Each row is a point on a landscape with many valleys, with its height.
A ball rolls from a point to whichever of its 5 nearest points has the largest drop for the distance, and stops where none of them is lower. Distance is the straight distance between rows; heights are no part of it.
q_670: [100  89  99 123  87 190  91 162 115 150 183 111  91  93 136  91 115 104
  80  41 120  96  88 100]  height 269
q_160: [149  91 109  87 130 149 114 143 139 129 153 148 108  89  91 123 114 123
 133  76 164 111 105 136]  height 326
q_686: [131  85 114  89  93 178  93 158 135 153 160 122  76  96 131 114 113 115
 112  39 124 108  96 123]  height 377
q_933: [178 109 155 102 141 154 164 111 142 127  86 136 111 136 133 124 111 129
 171 107 130  98 120 149]  height 347
q_466: [157 141 128  93 131  88 149 106 116 137 108 150 105 158  98 134 106 136
 155 121 135 130 126 137]  height 289
q_853: [100 132 139 196 132 171  82 182 152 147 162  86 143  50 136 108 174 126
 105  90 120 122 128 136]  height 335
q_514: [139  86  79  82 125 153 100 159 125 123 191 146 122  70 120 122 117 114
 136 102 140 111  95 110]  height 429
q_194: [128 128 144 171 136 155  96 171 158 133 164 105 143  81 115 107 124 136
 114  98 104 135 106 116]  height 375
q_495: [100  95 120 178 112 160 103 166  97 147 153  77 129  51 148  96 139  99
  57  81 113 139  70  95]  height 138
q_269: [133  82  91  86 103 169 113 153 119 148 190 133  78  68 110 118 121 108
 114  62 123 113  78 112]  height 367
q_565: [158  86 163  94  95 163 142 142 179 139  83 116  95 103 135 119 109 115
 144  74 128 102 109 146]  height 378
q_32: [134 162  94 102 148  80 127 127 120 130 172 134 143 151  83 125 133 154
 127 156 120 134 125 105]  height 125
q_17: [114 136 179 158 141 145 100 162 162 141 108 152 129 115 134 133 119 123
 154 138 143 139 131 153]  height 308
q_281: [165  88  71  43 170 119 154  58  77 101 143 144 146 147 116 138 123 121
 178 141 132  95 109 165]  height 337
q_878: [ 95 162 158 166 131 109 122 135 169 125 102 158 141 150 142 179 154 112
 155 165 149 144 171 149]  height 801
q_871: [126 168  77  72 151  69 142 102  80 121 151 141 136 183  96 156 116 129
 131 184 124 142 143  91]  height 432
q_841: [109 175 144 153 130  86 130 112 137 125 134 166 165 147 124 140 162 130
 151 173 138 154 155 129]  height 731
q_443: [104 136 129 180 111 143 109 180 106 129 154  61 174  23 162 121 140 128
  74  87  99 128  93 116]  height 526
q_412: [124 174 133 140 144 105  99 144 144 142 155 127 170  91 101 123 115 141
 126 170 120 131 130 113]  height 595
q_960: [104 147 131 126 119  70 176  80 106 125 122 134 157 203 162 162 147 143
 102 171 114 164 150  98]  height 527
q_843: [149  99  86  66 148 117 129 125 104 124 130 140 118 121  96 155  96 144
 184 101 156  85 101 142]  height 217
q_904: [129 121 119 111 150  84 160  72  96 105 111 127 117 208 133 160 138 143
 122 166 112 133 152 122]  height 99
q_997: [117 129 158 181 115 177 101 164 174 124 129 107 128  73 146 111 115 124
 116  93 131 121 107 147]  height 250
q_639: [143  81 122  91 151 131 201  70 101  90  68 130 112 212 136  90 165 138
 136 147 101 127 146 126]  height 224
q_19: [152 101 105 118 145 102 198  54  97 109  83 112 118 222 162 115 150 140
 140 164 108 127 165 122]  height 190
q_723: [156 116 167 105 121 116 149  99 152 117  62 138  97 166 134 130 125 132
 160 132 148 102 127 137]  height 265
q_44: [156 107 121  97 138  91 183  70 113  98  83 115 114 207 135 128 151 145
 135 161 110 107 171 142]  height 150
q_687: [ 98 170 103 115 116  83 177  67  87 112 163 105 157 233 165 167 124 145
 100 159 113 139 174  83]  height 140
q_458: [106 159 157 174 153 182 103 114 167 125 100 147 140  89 139 152 168 109
 152 168 179 157 157 155]  height 133
q_826: [129  91 167 156  79 213 118 153 173 134 126 120 101  89 179 126 109 117
 126  59 164 105 119 151]  height 454
q_915: [126 184 123 140 138  88 117 135 109 144 147 134 156 140  92 138 122 142
 119 176 123 139 147 108]  height 465
q_542: [108 119 122 163 100 172 106 168 144 158 155  96 117  68 127  94 120 129
  89  74  86 134 101  98]  height 315
q_206: [146 144 112  95 134  81 140 115 116 141 128 133 113 172  92 144 106 142
 161 174 137 140 126 109]  height 323
q_306: [127 156 121 183 113 137  98 199 131 127 141  88 166  36 138  92 128 120
  85 106 109 115  95 122]  height 670
q_127: [ 87  98 135 142  86 208 101 165 145 154 161 106  84  81 154  94 123 131
  74  62 117 130 114 127]  height 351
q_311: [115 171 172 150 129 105 137 120 147 129  94 166 155 149 115 131 141 150
 145 171 134 144 148 143]  height 680
q_392: [129 123 119 153 145 138 113 189 133 142 177 114 128  63 116 105 116 142
 107  94 123 151 112 126]  height 513
q_788: [ 93 177 151 156 118  86 156  80  95 117 127 136 169 211 186 175 171 132
 112 167 113 160 172 117]  height 605
q_967: [131 160 147 188 137 148  96 176 135 135 158 107 173  62 130 100 148 119
  99 140 118 135 118 134]  height 520
q_437: [152 114  88  63 147  86 124  87  83 110 145 141 134 171  93 158 112 122
 161 156 137 123 102 156]  height 294
q_434: [ 82 121 137 197 106 184  93 180 124 154 148  78 132  54 163  84 133 100
  75  93  93 129  85 113]  height 124
q_469: [ 80 116 117 193 103 164 106 165 101 160 127  73 157  40 178 101 146 108
  67  96 116 120  77 110]  height 304
q_420: [129 130 120 153 121 118 106 170 150 146 145 146 126 100 112 116 118 142
 110 121 125 116 126 139]  height 444
q_671: [138  76  91  90 182 145 196  72  96  78  77 109 104 210 131  87 155 124
 138 173  93  97 168 133]  height 299
q_913: [150 160  94 121 169  77 109 141 104 128 170 118 173 102  80 115 123 152
 124 157 119 127 124 105]  height 325
q_554: [143 159 117 108 138  96 130 130 122 145 138 150 145 124  86 125 114 154
 138 143 137 130 127 116]  height 400
q_324: [111 176 117 120 133  74 155 106  83 129 140 143 127 199 123 139 121 140
 114 176 122 157 161  88]  height 514
q_8: [162  84 100  89 149 104 168  94 104  98  98 121 115 178 105 130 128 111
 153 142 124 104 152 130]  height 176
q_975: [166 102 127  80 148 109 156  67 117 119  72 122 124 166 117 133 130 123
 155 147 125 104 122 143]  height 197
q_345: [119 166 162 180 131 144 113 168 164 127 134 148 132  99 124 137 140 119
 148 168 153 143 154 153]  height 425
q_396: [181  75  99  65 145 109 160  95 116 107 100 136  99 140 106 139 118 118
 188 123 145  95 133 159]  height 215
q_46: [107 148 131 218 116 161  95 181 164 135 119  93 171  21 142 123 154 101
 112 116 110 130 125 148]  height 404
q_695: [142 103 192 108  76 197 126 150 181 133  81 137  97 111 140 126 107 119
 164  79 162 122 113 156]  height 419
q_448: [151 182  86  91 170  72 108 110  89 128 179 133 161 126  93 132 109 145
 128 179 138 140 138  92]  height 380
q_977: [138 143 103 129 180 100 112 179 136 144 171 114 163  63  90 125 122 157
  90 127 108 129  89 114]  height 694
q_207: [127 122 147 129 125 100 171  86 124  85  74 143 135 180 155 140 137 115
 138 144 133 140 147 154]  height 468
q_439: [102 149 134 206 139 192  91 163 188 123 126 119 137  66 132 124 146 111
 131 123 165 149 137 133]  height 249
q_570: [136 138 150 115 126 105 167  87 112 118 111 152 132 196 129 131 112 139
 148 171 129 118 133 136]  height 213
q_700: [110 156 152 186 132 165  99 151 174 127 106 124 149  67 126 142 148  91
 162 133 185 153 163 162]  height 379
q_636: [118 126  78  82 159  68 141  84  89 102 157 127 144 163  73 161 117 137
 141 150 137 124 127 140]  height 324
q_254: [ 71 102 109 135  63 217 101 157 115 162 156  99  61  78 144  64 138  91
  78  81  84 130  98  98]  height 366
q_736: [108 126 177 188 122 199 109 158 196 109  91 140  96  81 148 140 132 114
 152  90 161 149 140 164]  height 105
q_528: [125 188 130 116 153  88 119 127 119 142 147 129 145 156 103 136 125 139
 132 175 127 134 138 114]  height 129
q_802: [149 102 153 102 127 129 160  91 141 115  42 136 103 169 141 120 129 129
 153 163 103 118 151 145]  height 65
q_988: [162  73  85  65 158 120 188  42  77 102  99 122 129 204 127 122 143 119
 142 172 106 115 148 140]  height 226
q_951: [132 113 188 176 102 156  94 161 181 125  99 129 105  90 146 153 114 127
 148 111 153 128 128 125]  height 183
q_362: [ 91 155 103 127 134  78 193  63  91  96 121 115 161 227 175 197 155 137
  86 134  97 164 166 105]  height 348
q_715: [110 138 178 149 109 146 107 141 177 128  71 148 121 127 144 147 140 135
 152 137 150 156 135 156]  height 313
q_847: [169 130  88  78 172  98 119 139 114 124 172 154 128 128  82 127 115 131
 119 122 136 124 106 129]  height 300
q_786: [146  89  84 123 136 117 203  51  68  97  81 114 111 242 151 123 159 140
 123 153 100 144 178  95]  height 268
q_274: [120 199 134 179 152 130 102 176 153 135 130 140 168  90 126 105 175 132
 153 171 150 144 152 144]  height 529
q_872: [161  78  73  44 154 103 120 117  75 113 172 159 136 115  84 141 100 131
 156 116 147  97 111 155]  height 263
q_429: [114 171 138 140 136  70 144  74  98 143 124 142 122 207 134 155 153 144
 129 197 115 157 152 102]  height 697
q_268: [155 127 125  98 139 114 100 156 160 149 140 140 136 135 101 128 106 138
 135 111 139 117 109 142]  height 334
q_301: [124 154  74  68 148  62 141 115  93 105 167 144 143 139  78 133 116 141
 138 165 127 138 122 130]  height 322
q_953: [155  67  81  54 163 130 145  95 106 109 154 145 121 132 101 140 114 122
 157 100 158  65 110 178]  height 254
q_701: [ 79 161 145 141 122  94 163  80 111 116 118 148 157 210 159 168 162 116
 125 180 142 165 169 102]  height 735
q_465: [140 111 136 124 121 154  94 163 159 117 149 146 103 115 117 123 117 131
 131  95 136 109 116 128]  height 330
q_814: [120 132 115 122 136 102 193  44 105  94 117 107 144 220 178 158 150 140
  93 149  81 144 183  98]  height 359
q_775: [ 73  88 104 148  84 183  86 180 120 167 169  90 100  76 151  79 124 109
  83  62 109 122  84  94]  height 155
q_974: [116 157 164 178 133 162 103 142 177 131  95 140 130 104 138 124 139 133
 153 166 156 146 135 167]  height 381
q_771: [115 141 163 132 116 105 143 107 130 142  95 151 145 191 144 164 133 129
 145 171 128 175 165 119]  height 844
q_888: [126  96 160 148  78 195 121 153 159 132 136 129  87  93 142 120 101 134
 114  50 147 114 128 136]  height 483
q_642: [103 188 142 188 155 125 107 128 139 129 109 151 162 114 139 151 164 100
 156 203 142 162 165 129]  height 604
q_35: [163 125 179 137  94 150 109 156 167 148 118 152 107 121 136 129 108 145
 149 105 129 135 132 161]  height 251
q_819: [109 127 179 166  70 205 102 164 167 148 136 129  90  96 177 126 111 133
  89  71 139 130 120 127]  height 448
q_645: [134 143 171 134 137 132 121 134 177 122  84 140 115 132 134 125 106 135
 164 137 145 126 123 161]  height 117
q_898: [120 139 100  98 139  84 170  68  62 115 130 141 131 206 138 158 123 124
 116 166 121 130 136  93]  height 225
q_57: [118 123 112 147 110 170 100 176 142 132 169  95 120  71 138  86 120 136
  87  68  94 139 109  87]  height 371
q_854: [152 125  92  73 132  64 138  91  85 103 135 139 121 178 102 160 138 109
 139 148 128 107 139 134]  height 305
q_73: [101 132 133 195 131 159  91 174 139 133 153  77 155  51 139  91 138 125
  73  94 114 124 121 121]  height 386
q_39: [143  87 147  96 148 105 167  89  96 110  58 122 114 198 138 125 126 124
 125 146 133 120 132 146]  height 221
q_926: [121 157  84  81 132  55 139  88  88 115 134 131 146 201 105 160 116 135
 125 170 109 164 158 115]  height 372
q_970: [ 79 111 134 202  81 168  92 161 106 164 153  59 113  58 166  79 136 114
  55  85  85 127  83  94]  height 295
q_248: [158  92 122  69 110 132 158 110 137 145 121 148  99 111 120 129  88 127
 147  79 136  89 103 140]  height 274
q_502: [125 162 152 135 139  75 123 131 107 130 124 139 142 154 115 150 131 153
 136 178 127 143 140 131]  height 515
q_672: [153 115 101 110 130  97 111 153 124 148 161 144 122 104 100 119 106 125
 131 111 130 126 110 115]  height 132
q_42: [136 116 207 141 107 150 129 125 152 123  57 144 113 136 157 124 123 131
 154 142 151 133 133 160]  height 321
q_532: [124 174 141 171 113 116 103 155 154 144 124 127 151  93 127 120 125 132
 144 125 134 124 135 129]  height 525
q_799: [145 156 134 144 160 103 111 160 127 128 145 140 180  88  97 121 129 134
 118 141 132 127 121 108]  height 556
q_366: [142 135 185 124 118 114 120 108 156 138  86 149 126 147 137 143 128 111
 144 150 137 114 140 140]  height 409
q_827: [129 106 138 148 112 151 110 171 159 144 164 119 115  94 112  88 115 143
 104  70 130 132 102 105]  height 420
q_271: [159 129 140 101 135 109 130 118 139 131 102 159 107 151 115 150 103 138
 167 118 143 110 128 137]  height 314
q_813: [ 99  98 137 137  63 214 103 167 140 166 158 133  68 106 176  88 114 112
  92  46 113 118 114 126]  height 459
q_893: [173  76  98  61 126 123 144 125 130 117 139 140 109 121 110 142  96 132
 161 112 137 105  92 150]  height 143

Call two points neighbours if one is among the 5 nearest of the other. Go from one point of each pair to the other, from neighbour to neighbour, staying as low as possible. Name the highest point that can't be avoided.
q_904 and q_893 -> q_396
q_672 and q_32 -> q_847
q_672 and q_434 -> q_269
q_645 and q_736 -> q_35
q_904 and q_687 -> q_898
q_904 and q_802 -> q_44
